Points, in no order, along strands that fork and pass close to each other.
In the rows, zero is written as 128.
Two points are linked if the straight distance between their rows is under 60.1. Some points are linked to none.
zitis: [ 72 185 144 129 183 157 121 152 105 113]
taso: [172 101  91  85 134 119 143 137 142 128]
gize: [169 141 120 125 116  52 139 155 134 175]
duli: [111  93 172  76 102 162 117 126 122 120]
rak: [127 153 131 169 159 178 128 148 152 136]
Dob: [ 87 102 121 145 166 181 154 163  98  89]
tusi: [158  76 108  93 127 137 138 123 143 115]
kiti: [156 116 113 143  83  61 130 125 107  69]
gif: [136  84 114 156 152 178 145 134 158 115]
fovog: [131 178 164 136 101 131  99 119 124 122]
rulus: [147  99 178  75  97 144 118 131 119 100]
sedu: [ 80 160 126 129 197 167 139 166 105 101]
nugi: [ 93 127 121 147 180 181 149 169 110  98]
mav: [ 86 132  82 162 169 160 166 140 127 162]
bap: [196 125 144 114 130 130 130 171 135  98]
Ful: [134 116 117 162 160 186 139 144 157 119]
revob: [ 90 167 122 100  90 115 110  95 111 129]
bod: [ 91  56 135 108 115 163 143 114 137 140]
der: [140 138 168 151  65  57 121 141 115 131]
fale: [106 175 144 167 138 166 114 133 143 142]
nisu: [109  69  76 126 166 150 152 122 144 140]
Nas: [ 75 173 160 170 124 169 114 113 118 130]
Vodi: [171  86 160  93  97 135 128 144 131 100]
lurut: [ 99 104  78 141 170 158 160 137 138 149]
votu: [152 134 114 111 145 154 129 149 141 113]
zota: [192 102 146 108 112 124 133 163 132  92]
poku: [126 117  98 110  80  86 119  69 113 111]
kube: [149 114  95 128  82  77 125  90 109  85]
kat: [ 96 132 102 114 104  96 114  71 131 165]
ver: [165 119 100 130 171 104 110 102 157 188]
kava: [ 61 178 156 155 131 155 112 124 107 111]
zuk: [ 56 167 120 161 146 154 148 137 102 150]
bub: [118 124 111 115  85  84 114  70 119 138]
Fetas: [160 148 176 156  77  73 115 134 119 133]
Luzi: [133 130 101 141 166 117 113  96 160 189]
sisad: [ 99  74 149  84 104 165 128 120 131 127]
tatuf: [111 139  91 134 156 132 131 111 157 177]
kuze: [ 75 150 111 167 152 156 152 134 123 159]
tebef: [126 152 145 149  93 127 106  85 130 135]
fak: [131  68 144 134 128 184 128 117 155 113]
rinu: [ 46 176 141 151 157 154 131 139  89 128]
Mag: [130 133 143 157  88 130 103  69 132 107]
fide: [153  57 124  86 108 127 131 108 145 134]
Mabon: [144 192 175 123 115 109 103 145 109 114]
nif: [182 126 117 130 139  64 134 136 142 182]
bufu: [179 123  96  91 126  93 149 153 132 139]
Daz: [174 180 170 111 159 109 115 178 111  93]
gab: [ 98  55 107 118 141 157 147 117 142 130]
dedep: [172 147 106  94 121  67 149 171 129 156]
vosid: [138 113 147 144  64  56 124 125 109 101]
rup: [186 120 108 130 158  82 119 126 148 184]
lok: [ 86 141  93 124 129 114 126  87 137 183]
nafut: [156 200 185 115 140  91 106 164 102 106]
geso: [124 121 126 169  96 141 109  69 139  88]
vivu: [186 152 152 100 146 120 120 179 113  87]

A fork is a point with three links, a tip a point with one. Leave the first point through the second and follow the links. Name the first fork or tip that comes.
gif; Ful -> rinu
fovog; tebef -> geso
Nas; fale -> fak
bufu; taso -> fide
kiti; vosid -> Fetas

Name the points in between on the shortest way along the links from the first point to the second, in order.
kuze; Dob -> zuk rinu zitis sedu nugi
Ful; kuze -> rak fale Nas kava rinu zuk
Luzi; bufu -> ver rup nif gize dedep
kat; ver -> lok tatuf Luzi
dedep; tusi -> bufu taso
